A landscape with many valleys, sampled at points; each row gives a point and its height.
A ball rolls from a point to the lowest of its 2 nearest points, and stops where none of them is lower. Distance is the straight distance between rows; heights are no part of it.
K_371: [-23  -6  12   0 -23  11   3  14 -16 -19   0 -26   1 -27   8   1  13 -10
   2 -17  -6 -47   1 -11  14 -13  -6   8  -8  -6 -14   1 -11   1  23]  (h 428)
K_562: [ -4  10  -3  26  -7  -5  -4  13  -3  13  -1  -2  31   2 -11  17   1  14
  21  -2  14   2  -2  -5 -13  -2  -9 -13  -3  13 -23   6  -1 -16  -2]  (h 268)
K_108: [-13   9  11  10  -4   3   1   7 -22   4 -34 -13   0  -3  22 -25   0  17
  10  -7  -1  -3  -5   0  10  -9   3  34 -17  19  -7 -22  -5  -2  -1]  (h 546)
K_439: [ 21   1  14   1  12   5  -1  -1 -12   6 -28 -12   3  17   8 -11   1   1
   7   5 -15 -25 -13  15   9   5  24 -15  -9  -3  15  -2 -12   5  17]  (h 413)
K_637: [  7  -5 -12   4  19  14  -1  27  19 -10  22  13   7 -30 -19  -2  14  10
  -7   8  -3  -3 -13 -11   6 -10  -8  -5  23  -8  -7  14  26  -4 -11]  (h 614)
K_642: [ -1  11   9  -6   6  -6 -10  -7 -19  22 -51  22   2  20  20 -17   2   8
   5  17  -2  28   9  28   8   5  -4   5 -20  17  -4 -13  12   7   1]  (h 432)
K_551: [  7   6  -3  10 -18  20  -8   1   5   9   7  14  -7  -7  -9  -6  -7  25
   2  -3  26 -16  -6 -29  -8  23   9  28  10   1 -19  -4 -15  -7  16]  (h 293)
K_947: [ -1   2   0  20  -8  -3  -4 -23  25  30   9  23  28   0  -1  18 -11 -12
   0   5   2  16  15   6 -14  31 -14 -14  -4  13  -3  -1  19   3   1]  (h 713)
K_321: [ -8 -14  12  -4  12  26   9  17  -1  -3   5  23   9  -4  -6 -19 -18  -1
  20   1  -4  -4  -8 -15  12  -2 -13 -12 -18 -11   6   2  16   7 -19]  (h 263)
K_528: [ 11 -23 -11   5  -8 -17   3 -32  14  18  -5 -22 -13  13  10   3  33  -2
   5 -17 -11  -1   6  11   0   9   0  -5   9  19  -4  -9   8  13   9]  (h 619)
K_520: [ -6  18  37  -1 -14  15 -12 -20 -39  16 -10  35  -7   3   8   2 -17  -8
  -7   9  31 -18  -8  -7  -7  -2  11  16  -6  -9   9 -12  -4  -4  21]  (h 409)
K_765: [ -9  10  -9  13 -16  16  13   5  -2   2 -31 -18   2  13   0 -29  -5  29
  15  -7   6   7  10  -6   0  11   9  27  -5  21 -29  -9 -17  -6   1]  (h 518)
K_231: [  2  17 -23  -1  23 -33 -18  13   9   8 -17 -11  -6  -5   3  10  -2  15
  -8  21  -1  34 -15 -10  12  -6  -9   7   3  -5  17  -4  -6 -20 -17]  (h 379)
K_316: [-27 -14  14 -14 -23  -1 -12  13 -20 -11  19 -24  -6  -6  14   0  17 -11
 -22   2   5 -21  -2  -2   9  -7 -23  10 -11 -15  -9 -19  -8   2  23]  (h 476)
K_794: [ 20 -21 -24   7  -8   7  23 -37  20  -5 -15 -23 -36  27   7 -16 -10  12
  24 -31   0 -11   8  -6   1   5  26   4   4  17  -2  -2 -13  13 -13]  (h 515)
K_77: [-31  -3  19  10 -12  22   5 -14  -7  20   3 -10  -2  -2   5  21 -12 -20
  -6 -16   3  -1 -12  -1  -3 -12  20 -10   3   2  15   1  -3  -3   2]  (h 483)
K_668: [  9   2 -27  -8  19   9  -3  12  17 -24   6   7 -11 -18 -28 -10   1  37
  -4  11   6  20 -11 -11   9  -7  11  17  27  -6 -14  18   8  -4 -15]  (h 588)
K_449: [  3  16  -7  18  -3 -20 -21   3  -6  39 -11  24  22  25  -8   7  17 -13
 -16  23  18  20  -7   7  -7  10 -28 -10 -13   2   4 -17  25 -16   9]  (h 228)
K_728: [-28  18  25  21 -13  35   5  -9  -1  29 -17  12  26 -13  -8   3  -9  -1
  -6  -9  10 -13  14  -1   3  -3 -12  11  -5  19 -31  18  11  -5  11]  (h 238)
K_21: [  1   3  -5  12  -4  -9 -12  -4  16   7   0 -16  26   3   4  26 -25   0
  18 -11 -16 -16   3 -13  -6  36  12  -4 -22   6  11   5 -31   7  -4]  (h 422)
K_388: [ 10 -21 -16 -13   0  -6   3 -23  17 -10  32 -12 -12  33 -27  13 -10 -16
 -10  -9  -7  11  11   3 -16   1  18  -4  19 -22  22   5 -20  -6  -4]  (h 444)
K_993: [ 23  -4 -16   5   9   3  23   4   7 -17  -8   5   1  14 -12 -16  12  12
  36 -12   1  -2   3   3 -16 -16  -3 -26  14   8 -15  18   5   3 -14]  (h 369)
K_763: [ 29   2 -12 -11  23 -15  -6   3   9 -15  -7   1  -8 -29   6   5  -6  19
  21   4 -14   6 -18  -6   9   7   9  -3   7   7   7   9  -5   1  -3]  (h 371)
K_971: [ 17  14  22  -7  -4   0  -4  -7  -6  -2   9  43   4   0   3   3 -16 -22
  11  10  -8  -1  -1   8 -19   7   1 -18   4 -17  14   0  -3   7   3]  (h 468)
K_71: [-31  -4  -2  22 -11  -6   4  -7  15  17  -4  -8  18 -18  17   7  -9  -8
  -2 -11 -13  13   4  -7  -6   7  -4  23 -17  19  -2 -19  12  -1 -14]  (h 347)
K_197: [  9 -21   1 -13   1  -3  17  -2  16 -25  27   1  -5 -16   4  -3   8 -11
  11 -20 -17 -12   5   2  -9  -8  -8 -19  10   1  -5   6  10  19  -9]  (h 519)
K_181: [  5   9   1  11  -7  -1   3  13  14  -6 -10   9   2 -44  10 -12  25  -1
  -5   8 -11 -23   5   3   4   4  -8   7  21  -1 -16  -3  17   1  15]  (h 581)
K_461: [ -3 -15  26 -18 -10  14  -3 -14 -13  -7  32  28 -14  -3   8  -6  -1   2
  -4  -3  21  -2 -14  -6 -12 -14  -7  24   3   0 -10  -8  18  11  17]  (h 599)
K_384: [ 25   1  15 -22  21  -5 -23 -19 -19  12 -32  12  -9   9  17   3  -3   3
   4  17  -6  -4 -27  17  15   8  17  -8 -17  -2  30  -9  -7   6  10]  (h 440)
K_365: [ 18   9  -7   9  -5 -18   1 -20   6   6  16 -10   4   3 -10  26  10  -5
   3 -19  -3  -8   9   7 -24   4  14 -16  24  13  -8  20  -9   8  14]  (h 648)
K_779: [  8 -13  -1 -31 -11  -8 -18   4  -5   2  19  -5 -20  17   2  24  23  -6
  -2  24  17  17   6  13  -3   7 -25 -15   3 -14  -3  -7 -21  -2  22]  (h 574)
K_692: [  5  -8  22  -7 -21 -10 -17 -14 -22  21   2  31   5  19  22   7  10 -14
   3  13  18  -3  -5  -1 -15  14 -21  11 -32  -7  -3 -33  13   2  27]  (h 567)
K_853: [ 16 -13  10 -15   0  -7   1 -12  13 -19  25  21   1 -12   4   3 -16 -22
   0  -8 -29 -15  -1   5 -14  11   5  -9   0 -13  21  -3  -3  22  -7]  (h 492)
K_784: [ -6 -15 -11  14  -9   7  13  20  22 -17  42  17  16 -23 -21   6   1  -5
 -10  -4   0  -7   9 -27  -3   2 -23  -9  10 -16   2   7  12  -7 -11]  (h 639)
K_869: [ 21  -9 -33  17  -3  21  27  -5  27  -5  -8 -19 -11  -1 -18 -11  13  16
   3 -26  -2 -25  28  -4   2  11  24  -1  25   9 -25  24   1   6  -8]  (h 645)
K_450: [ 13  43   6  -3  22  -7 -13  14 -14   1  -8  33  11 -19 -10   3  -3  12
 -13  19   1   0  -4   2   4  -6   9  -5  18  -6   0  18  -4  -3   0]  (h 274)
K_591: [ 11 -17  22  -5  -8  -1  -1  -3  -6  10  13  34  -6  -1  17  -4  19 -14
  -4  16  10  -5  -5   5  -5   8 -31   3  -6  -4  -5 -14  33   6  18]  (h 591)
K_37: [  2 -10   1 -11  -7 -17   1 -18   8  -9  -2 -12 -27 -19  25  -5  10   4
  11  -4 -14   6   2  11  -2   0   0  19   9   7   0 -17   0  11   9]  (h 590)
K_18: [-13   3   7  -8  21  13   6  14   2  -6  -4   6  15 -30  12   2 -13  -1
  31  -3  -8  10   1   5  19   1 -11 -27 -23   8   0  18   9  19 -26]  (h 208)
K_749: [ 28  -5  -4   7   8  -8  -2  14  -3  -7  13 -16  11  20 -12   2  20  -9
   8  -1  -8 -35 -30  -2   1 -14   0 -20  -3 -16  14 -11  -8 -16   4]  (h 298)
K_426: [-12  -3 -11  20 -23  22  22  17   6 -18 -11 -33   2 -15  -1  -9   8 -10
  12 -26  -6 -40  17 -17   9  -1  13   4   1  -4 -29  12  -8  -5   6]  (h 372)
K_193: [-13  -7   3 -26  -1 -11  10  24 -10 -37  12 -22 -13  -2  11  -7   4 -19
  20   3  -4  10  10  17   8 -24 -12 -24  -9 -18   3   8  -8   6  -7]  (h 481)
K_989: [ 18 -12 -35  27 -12 -14  12   3  17  -4   5 -23  13   6   1  -8   6  19
  25 -25  -4 -19  21 -16  -2  23  -7   4 -14   9  -8  -4  -3  11 -27]  (h 321)
K_176: [-19 -12   8  14 -25  12   2 -11  13  20  25   1   0   7 -14  18   9 -20
 -34   6  14   7  17  -9 -13  18 -14  -1  14  -8  -6  -2  -1  -8  22]  (h 327)
K_127: [ 24 -14 -17  -6 -12   4  -1 -17  18  -5  45   5  -7  12 -27   5  -5   4
 -18  -5   5 -16   8 -15 -13  15   8   7  22 -19   1   1 -13   4   3]  (h 410)
K_688: [ -7  -5  -6 -13   4  -1  -4   5  -6  -7 -19 -29   1  18  -7 -16 -15  -2
 -18  -6 -21  -6  16   6   5  21  26  16  -9  -8  12   7 -27   9   7]  (h 313)
K_38: [  9  -5   2 -20  -4 -20  -3   0  13  -8  27 -16 -17  -1  -2  28  15 -34
 -31  28  -7  10   7  25  -1  -5 -10 -20  17 -24  29 -11 -11 -21   8]  (h 433)
K_228: [  7  14  13   7 -13  -2   4   8 -16  -2 -18   8   0  -7  12 -10  16   1
  15   5   2 -14   9   9  -7  -6  -8  -8  16   3 -24   0  -3   1  22]  (h 607)
K_522: [-20  12  35   6 -18  27  -4 -14 -25  20 -10  32   6 -23   8   4 -17   0
  -3  -6  16 -30   4 -19   5   0  -6  29 -19   9 -18   4   5   5  20]  (h 341)
K_680: [  5 -22 -25 -10  12   1  16 -22  17  -4   0 -37 -19  21  -6   2  -3   1
  28 -40  -6   0   3  -3   7   3  16 -13 -10  25   1  22  -5  19 -17]  (h 542)
K_822: [ 16   0  -7  11 -26  14   9 -17  23  -1  16  22 -11  -7  -4 -12  -3   7
  -2   7  11  -2  16 -20 -15  25   4  19  30 -14 -10  -7  -7   4   7]  (h 359)
K_570: [ 37  -4 -26   8   8 -26  11 -18   8 -13  -1 -34  -7  23 -12  12  22   8
  11 -28   0 -32  11  11 -13   0  21 -16  12   4  -3  20 -21   2   3]  (h 657)
K_220: [  7 -30 -10 -12  10 -19 -11   1  -2  -6  15 -18   6  38 -10  -9   1   1
 -15 -13 -15   3 -15  -6   0   0  -6  14 -18  -8  18 -18  -7   1  -2]  (h 589)
K_666: [-24  19   2  14  -3  26  24   0   2  -1 -29 -21   3 -10   7  -7 -30  -7
   8 -22 -15  -9  13 -11   9   5  34  13 -15  10   4   4 -15   2 -19]  (h 217)
K_669: [-19   0  22  -4   4  -5  -7 -24 -17  21   5   6  -3   1   6  16   4 -10
 -16 -11   2  20 -11  16 -14 -18  11   2   0  20   0  -7  19   8   7]  (h 529)
K_419: [ -3 -36 -17 -23   4 -13   9 -25  29 -18  39 -21 -27   4 -12  15   0  -6
 -10 -11  -5  33  10  13  -6  -9  -1  -1  13  -1  14   5   2   7  -7]  (h 455)
K_602: [-23   3  12 -19   5   5   1  38 -21 -24  11   2   0 -18   4   1   0  -2
  -1  12  11   0   3   2  22 -19 -26 -24 -14 -17   3  14  -4   8  -9]  (h 500)
K_667: [-10  14  17   1  -4 -12  -3  -5 -26  -4  17  17   1 -18   8   3   7   5
  -5 -12   8   6  -9   0 -22 -33  -1  18   8  13 -17  -8  17   1   6]  (h 568)
K_968: [-13  26  16  17   7  -8  -8   8 -27  12 -23   6   8 -14  22  20   6  -5
  15  12   8  -6 -19  -1  14 -23  -3 -21  -8   4  20  -5  -1 -10 -12]  (h 395)
K_195: [  1  -1  -5   2 -12  23   7 -15  13   9 -22  -3 -22  15  -3 -30   7  23
   1  12   8  20   9   5   1  14  10  25  20  10 -22  -3  -5   0  14]  (h 490)
K_747: [-29 -16   2   4  11   7  17  11  16   3  11 -19   7 -19  -6  16  14 -20
 -18  -6 -18  14   5  14   8 -12  -9 -20   5   4   7  12  22   7 -10]  (h 348)
K_647: [-20   3  -4 -11 -14   8   1  18   2 -11   8  -9   0 -15   2  -4 -16   9
   3  -6   0   1  15 -19   4  21  -7  17  -8  -6 -11   5 -21   9  -1]  (h 183)
K_278: [-35  -8 -10   7 -22  33  14  -3  25   4  11  -6   2  -5  -2   8 -37  -6
  10 -15   0   8  27 -23   9  23 -13   3 -19  11 -17  13 -12  11 -13]  (h 47)
K_750: [ 22   5 -24 -18  30 -31 -19   5  14 -11   8   9 -21  -8  -6   4   8  18
 -23  25   5  31 -22  -7   8 -17 -23  16  12  -5   7  -3   7 -16  -5]  (h 425)
K_469: [  8   7  -6 -15  18 -14 -18 -13   7   0  -8  10  -8 -10  -8  -7  -5  21
 -30   4  -7  20  -3   6   0  11  10  39  12   6  -2   7   4   6   7]  (h 523)
K_907: [-33  15  25   3   8  23   5   7 -22  19 -19  39  15  -2   2 -10  -2  -3
  -9  19  12  12  19  12  13  -5 -19   1 -15   1  -2   6  16   6 -15]  (h 366)
K_397: [ -7  -9 -19 -17   6 -24  -9  21  10 -26   6 -19  -3 -15   4 -13  -1   4
 -14   3 -19  19  15  -1  12  16 -12  21  -7 -10   9  -1 -11   7  -7]  (h 271)
K_987: [ 13   6 -12  21 -12   4   6  -5  14  -9  -3  -8   9  17  -1  -1 -22   4
  20 -14  -3 -20   8 -20 -15  16  26  -4  -2   1  11  -1 -27  -8  -6]  (h 457)
K_417: [  2  -7   2 -24   6 -10 -13  12 -21   7  22  -2  -6  29  -5   8  28  -4
  -8   8  14   9 -18  13  -5 -23 -27 -14  -2  -7  -9  -8  -3  -6  14]  (h 558)
K_233: [-33 -23   5  14 -17  22  11  -8  18  20  16  -3   0  -9   0   9 -13  -8
 -14  -6   1   8   5 -24  -1  24 -12  13  -6   7  -1  -8  11   2   0]  (h 213)
K_120: [ 12   8  -9  -7  17  19  -4  -3   3 -11 -16  -2 -10  -9 -18 -17  -5  39
 -18  -6   1   6 -19  -8   8  -6  37  36  21  13 -17   7  -2  -7   4]  (h 560)
K_41: [-23   7  26   8   3  28  15  10 -16   6   1  40   0 -15  -2   0  -3  -4
   7  16  19   9  -4  -9   9 -19 -30 -11  -4 -12   3   8  27  -7 -18]  (h 319)
K_297: [-21   9  26  -9  17  25   0   5  -7  19  -7  15  18 -36   6  24 -20   2
   4   3   0   3   2  -1  19  16 -12 -10 -18  15  -2  22   6  16  -8]  (h 135)
K_337: [ -5   2 -17  -5   6   3   0  19  -1 -31  -8 -35  -2   0  -8 -15 -15   4
  -2  -9 -12 -17  -7 -11  13   0  34  14  -5 -21  16   4 -18  -8 -10]  (h 251)
K_466: [ 26  -4 -30  14   9 -28   0   4   0 -15  -7 -14  14  17  -6 -12   1  34
  13 -18  -8   1  -2  -9  -7  -1   8  13  -7  13  -8  -7 -10  -7  -6]  (h 253)
K_192: [ -4  13  24  -3  -2  -1   3  -3 -14  -2  25  32   6  -7  -9   7  -8 -30
 -30   7  -2  -1  -4   3 -10 -13  -3  -2  10 -21  20  -3  11  -1   3]  (h 437)
K_223: [ 30  19 -10   0   6 -17  -8  18   1  -6   8  -1   2   3  -8   2  24  -8
 -14  20   5 -10 -22   3   1 -22  -5 -12  23 -19   4  -5   0 -29  12]  (h 342)
K_725: [  4  -7 -28  25 -11  -5   3   6  26  18   0 -25  23  -1   2  13   0   7
  21  -3  -3  -8  14 -16   8  39  -9 -16 -10   5  -2   1 -14  -4 -17]  (h 373)
K_356: [  9  26  22 -18  26  -1 -16  15 -27   6   9  41  -6 -22   2  13   3  -4
 -28  35  18  -8  -9   4  14  -1 -15   3   0 -12  18   9  12   6   2]  (h 206)
K_80: [ -1  15   8  -1  10  18 -11  -6  12  29 -19  10  19 -20   0   5 -25  13
   3  12   0   2   8   4  10  39   7  13 -13  13 -10  10  -7   8   1]  (h 230)
K_25: [ 11  20  -4  -9  23  -4  -4  22 -12 -17 -19  -6  16 -13  -8  -4  -5  17
  -6   1 -16 -10  -1  10   5  -6  17   1   5   7  -5  21  -5   1  -1]  (h 324)
K_83: [  6  -4  -3 -14 -20 -24  14  -5  13 -27  29 -25 -22  -6   4  21  14 -30
   4  12   0   7  26  22 -15  -4 -11 -17  22 -22   9  -5 -19  -7   2]  (h 458)
K_592: [  3 -23 -13  -1   9  -6  -4 -15  23  25  -1   0  14  20   1  19   4  -6
  18   0 -12  20  11  12  -1  27 -10 -24 -17  17   4   6   9  13 -12]  (h 730)
K_386: [ -7   9  21   6 -25 -10 -16 -15 -28  17   1   7  16  16  16  21   0 -10
  12  -8  11  -2  -5   0 -22   2  -4  -3 -28   9  -5 -13  -9  -5  16]  (h 537)
K_524: [ 14 -21 -26 -15  14 -14   4 -16  27 -28   7 -21 -26 -10  -5  -3   0   7
  14  -3 -12  14   3   1  11   6   4  -7  17 -10  14  10  -4  -1 -13]  (h 415)
K_373: [  1  12  16  -5  18  -4 -20   2 -20  35  -1  34  11   5  -2  23   8 -23
 -37  29  13   7 -11  10   4   8 -16  -7 -11   0  22  -3  32  -5   4]  (h 104)
K_824: [-13 -17  -1   6  19  17  10  -3  16  12   7  -8  15   1 -11   3 -13  -5
  -2 -27 -20  14  -7   5   1  -3  11 -11  -1  24   4  23  23  12 -24]  (h 270)
K_823: [ 21  -1  -5   8  -6  11  14  -5   2  -5 -20 -13  -1   2   0 -19  14   9
   8 -11  -4 -29   9   8  -1   6  18   1  19  22 -25   5  -1  13  19]  (h 625)
K_595: [-30  -4  12 -10   1  21   5  -2 -14   1  -1 -14 -17 -13  15 -13  -5   8
   4  -5  12  11 -20 -13  23 -12   4  24  -7   4   6 -18   7   0 -11]  (h 579)
K_737: [ -5   3  24   5 -11  13  -2  -3 -17  18 -33  37  17  21  10 -18  -1 -11
   1  18   2   6  18  19  -6   7 -14  -4 -15   0 -13  -8  19   4   5]  (h 402)
K_304: [ 14  -6  13  -4  -8  25  -5  -5 -12  10  -9  13   1  28  -1 -13 -19  18
  16   0  18 -14 -14 -19  -2  17  12   7  -7   1  -4  -9 -15   6  11]  (h 353)
K_911: [-24   3  10 -19   2  23  -2  27 -19 -20  25  -9  -6 -25  -3   5   1   8
  -2  -2  21  -9 -13 -14  20 -31  -5   0   4 -17 -14  11   0  -4  -5]  (h 526)
K_803: [-17  10  -9  17  -4  -4  11  -1  19  -5 -16 -14   5 -30  13  -7 -21  -3
   3 -14 -30   8  11  -6  -5   9  26  24  -1  14   6  -6  -4   0 -21]  (h 309)
K_628: [ -7 -12  -9   3  10   4   1   8   8   0  27   6  23   7 -17  17 -11   6
  11 -22   4  12  -3 -10 -13  -1 -14 -15  -8  12 -12  19   8   9 -14]  (h 178)
K_980: [ 18  -2   5   3 -10 -18 -11 -16 -24  11   6  -6  10  39  -6   6  10  -1
   2 -12   7  -9 -13   5 -16  -2  10  -6  -8   5  -3 -16 -16  -6  26]  (h 509)
K_942: [ 21 -15  -6  10   6   5   1   4   0   6  27  -1  20  27 -28  16   5   0
   5 -20   5 -16 -21 -12 -10   0  -1 -24  -1   3   2  11   0  -4  -3]  (h 247)
K_681: [-17  14  19  18  -2  31  14   3   3   3 -22   3  19 -22  -4   3 -19 -11
   0 -15 -17 -28  13  -1  11   2  18  -4  -2  13 -15  23  -1   3   2]  (h 112)
K_347: [-25  12  10 -13  -3   2  -9  21 -26 -20   5  11 -14 -13  19 -19  -6   4
 -22  25  13  -7   2  -7  25 -21 -11  23  -9 -34  19 -26  -8  -6 -14]  (h 549)
K_858: [ -2 -17  -2 -19  15 -14   4 -23  12 -14  -5  -2 -21  10  -6 -23   9  -3
 -20   2 -14  29   3  30   1 -24   0  10  23  -3  -1  -4  22   1   1]  (h 785)
K_516: [-31   1  20  -5 -23 -10  -8   9 -33  -8   4  10  -4  -7  27   1   3  -5
  -8   8  13  -7   4  -9   0 -11 -22  23 -24 -15   7 -24  -7  -2   6]  (h 516)
K_908: [ 14  26  -1   0  16  -9 -21   7 -26   3 -15  13  -5  18  -8 -19   9  25
 -30  13  23   1 -24   3  -3 -26   9  24   9   5  -9  -6   5 -12  14]  (h 443)
K_776: [ 26  11   1  16   5 -10  13  -7   8  -3 -17  27  30   5   3 -15  -5   6
  34   4 -12   1  14  19 -16  -2  -3 -23   1  16 -18   8  12   5  -3]  (h 398)
K_813: [ -5   2  -2  12 -19 -19   1 -14  19   2  29 -10   3 -23  -1  41  -3 -18
  -3  -9  -7  17  19  -2 -23  15  -2  -8   9  11   1   8 -13   8   0]  (h 669)
K_998: [-11   4 -13  19  -1   6  22  24   5  -7 -16 -19  14   6  -1  -9  -3  -1
  37 -15   3   6  13  -3  -5  -9  -4 -17  -8  11 -18  15   2  -5 -22]  (h 333)
K_86: [ -3  23  11  29  -8 -21  -1   4  -8  18 -12  24   9  -9  15  -2  11 -12
  -4  19   8   2 -12  -2  -4 -10 -16  -3  -3  -3  12 -22  23 -19   4]  (h 328)
K_225: [  9  19  14   6   9  21  -4   4 -20  17 -36   8  14  27  -7  -9 -13  18
   4  10  11  -8  -1   4   4  10  14  -6  -9  12  -7   9 -16  -4  14]  (h 384)
K_428: [  8  -3 -25  -3   6 -17  -3  18  -4 -45  -2 -24  -4   1  -1 -27   0  21
   6 -12  -9  -1 -10  -8   4 -27  21  21   0  -9   3 -13  -5 -10 -16]  (h 174)
K_643: [ -8   7   5   0  16   3  -5   7 -19   6  -2  -7  -5   9  -4  13  -2  -2
  11   7   7   5 -26   0  13 -32  13 -22  -1  -7  25  -4  -1 -15 -17]  (h 431)
K_836: [ -1   5   2 -15  -1  -5  -8 -10  -6  12 -23   8 -16   8  11  -7  10  17
   6  20   9  40  10  22  -6   5 -13   8   3   8 -22  -5   3   4  10]  (h 459)
K_184: [ -4 -22 -14 -16  14 -14 -10  12   6   4   2 -11   2  20   5  17   5  -4
  13   9  -8  28  -3   4   8  16 -18 -26 -31  -6  19   0  -1   2 -11]  (h 740)
K_756: [ 24  32  -4   6   1 -23 -28  14  -4   6   1  15  -5  -7  -4  -2  16   9
 -21  23  21  -8 -18 -11  -6   6  -6  20  14  -5  -4 -13   2 -17  24]  (h 396)
K_229: [ 42  -8 -23  12  19 -16  10  -4  16 -16 -17 -23   0  12  -9 -14  26  13
  -3 -11 -22 -34  -1  12   1   2  24  -3  13  10   2   4  -2   2  14]  (h 642)
K_174: [ -2   2   4 -17   4 -13  -2   4  -8 -25  15 -24 -15  -2   5   6  -3 -12
  19   6  -1  -1 -15  12   5 -33   3 -16   3 -28  19 -10 -15 -18 -14]  (h 460)
K_614: [-15 -19  -9 -13  -5  26  15  10   3 -31  29 -27 -12 -13 -11 -13  -2   4
  11 -15  12  -5  -8  -5  11 -31   9  -2   7  -5 -17   8  13  -1 -10]  (h 555)
K_538: [ -1  14 -12 -11  29 -33 -17  28  -8  -3 -23  -6   4  -1   6  -7   0   5
 -27  17 -19  19   7  12  17  -5 -14   6 -13  -7  14  -3 -10   7 -13]  (h 329)
K_188: [  2 -32 -18   2   9 -14   5 -16   6  -9   8 -30  -2  36  -7   2   2  -8
  16 -32 -17  -1 -11   2 -14 -12  10  -9 -16  10  11   0  -1   4 -14]  (h 566)
K_675: [ 12  14  -5 -16  11 -26 -24 -23 -11   7 -31   9 -19  19  -2  -5   7  10
 -23  19  -2  33  -2  26   1  -2   6  17  12   4   0  -3  -3  -6  23]  (h 488)
K_353: [ -9 -12  -2  15 -15   6  20   6  20  -4   5   3   7 -27   4  -7  12  -4
  16 -11 -12 -16  15  -5   0   3 -25 -11   5  10 -23  10  19  14  -2]  (h 547)
K_28: [-14   8  -7   2  -5  21  12  26 -13 -33 -11 -42   5  -2  -8 -10  -9  -7
   7 -27   1 -38   4  -9   8 -12  36  -3  -8 -10 -11  18 -20 -10   3]  (h 315)
K_633: [-20  -3   8  -8   0  -6   8  -8  -3  -4 -10  -4 -24  -2  18 -13   8 -13
 -13  17  -4  31  14  26   9 -29  -4   3  12 -11  16 -15  12   0 -11]  (h 773)
K_850: [  5   2   8 -11  12 -16  -7 -23   5   0 -14  22 -21 -26  22 -18 -12   7
  -5   8 -17  22  -6   9   5   5   9  28   5   5  17 -13  12  11  -5]  (h 559)
K_290: [ -5  -5  21   0 -19  -6   0 -17   8  10  32  11  -4  -7  -4  26  -1 -41
 -32  15  -2  13   3   7 -15   6  -3 -14  12 -21  28 -12   5 -10  14]  (h 394)
K_19: [ -2   5   9   4  -3 -12  -7  -7  13  10  22  22   3 -36   5  28  -8  -5
 -10  13   4  30  12   1 -13  16  -9 -10  11   8   5  14  12   1  -2]  (h 691)
K_655: [  6   1  -5  19  -8  24  22 -12  25   3 -19   1   4  21  -6  -6 -24 -16
  21 -14 -10 -14  23  -2 -11  17  23 -22   6   6   0  19 -10   4  -9]  (h 482)
K_147: [ 30  10  -3   5   3 -15 -11  -7 -19  15   6  16  10  39 -27 -11  12   0
 -25   1  14   1 -28   7 -19  -8   2   8   8   4   2 -10  11 -16  22]  (h 479)
K_933: [ -1 -12  -1  -7   4  -6  -7  24   2  13  -7   4  -8  17   7   2  19 -16
  -7  33   7  16 -14  -2  17   1 -29 -20 -14 -18  22 -19  11 -13  -6]  (h 750)
K_885: [-22  27   1   5   1  -6 -15  24 -21   1   7  13   1   7  -6  -1  -6  11
 -26  21  18  15  -2 -16   0 -19  -8  16  -3 -16  10  -8 -12 -14 -17]  (h 580)
K_148: [  4 -16  19 -12   0   8 -12  -3 -29  15   2  -7  -3  39  -3  -6  22  -8
  -4   4  13 -17 -30  12   5 -22   5  -9 -10  -6   7 -19   9  -8  20]  (h 536)
K_491: [-11  -2   0   0  -7  34  15 -18  14  13  -3  -4 -20  13 -11   6 -24 -14
   8  -4   4   7   6  -6  -7   1  29 -13  25  -6   6  13  -9  -5  -4]  (h 507)
K_110: [ -2 -13   1  -6   0  -8   5   8   7  -1 -17  -8 -18  -1  28 -19  25 -18
   1  22  -8   1  -4  18  19  -9 -17 -10  -1 -14  19 -22  15  -3   0]  (h 761)
K_513: [ 11  18 -14   8  14  12  -6  26  19  12 -18   8  23 -23  -8  -5  -5  27
   0  21  -2  -7   2 -11  16  36  -5   8   0   3 -10  18  -3  -1  -4]  (h 299)
K_66: [ 20  -7 -18   9 -23   0  12 -36  12   4   7  -3 -21  33   6   5 -24   9
  26 -30   9 -17  11 -15 -20  13  22 -10   4  17  -7   3 -25  15   1]  (h 489)

Two balls start at each pair of points below. Name the first point that both come to, or write none.
K_680 / K_491 => K_987
K_37 / K_195 => K_836
K_570 / K_528 => none

Call two points neighbours if one is among the 2 nearest of the other. Go from one point of each pair to the other, from neighbour to neighbour, staying as low as possible. Name the highest point that can't be avoided.
K_681 / K_278 => K_71
K_428 / K_77 => K_491
K_373 / K_297 => K_25
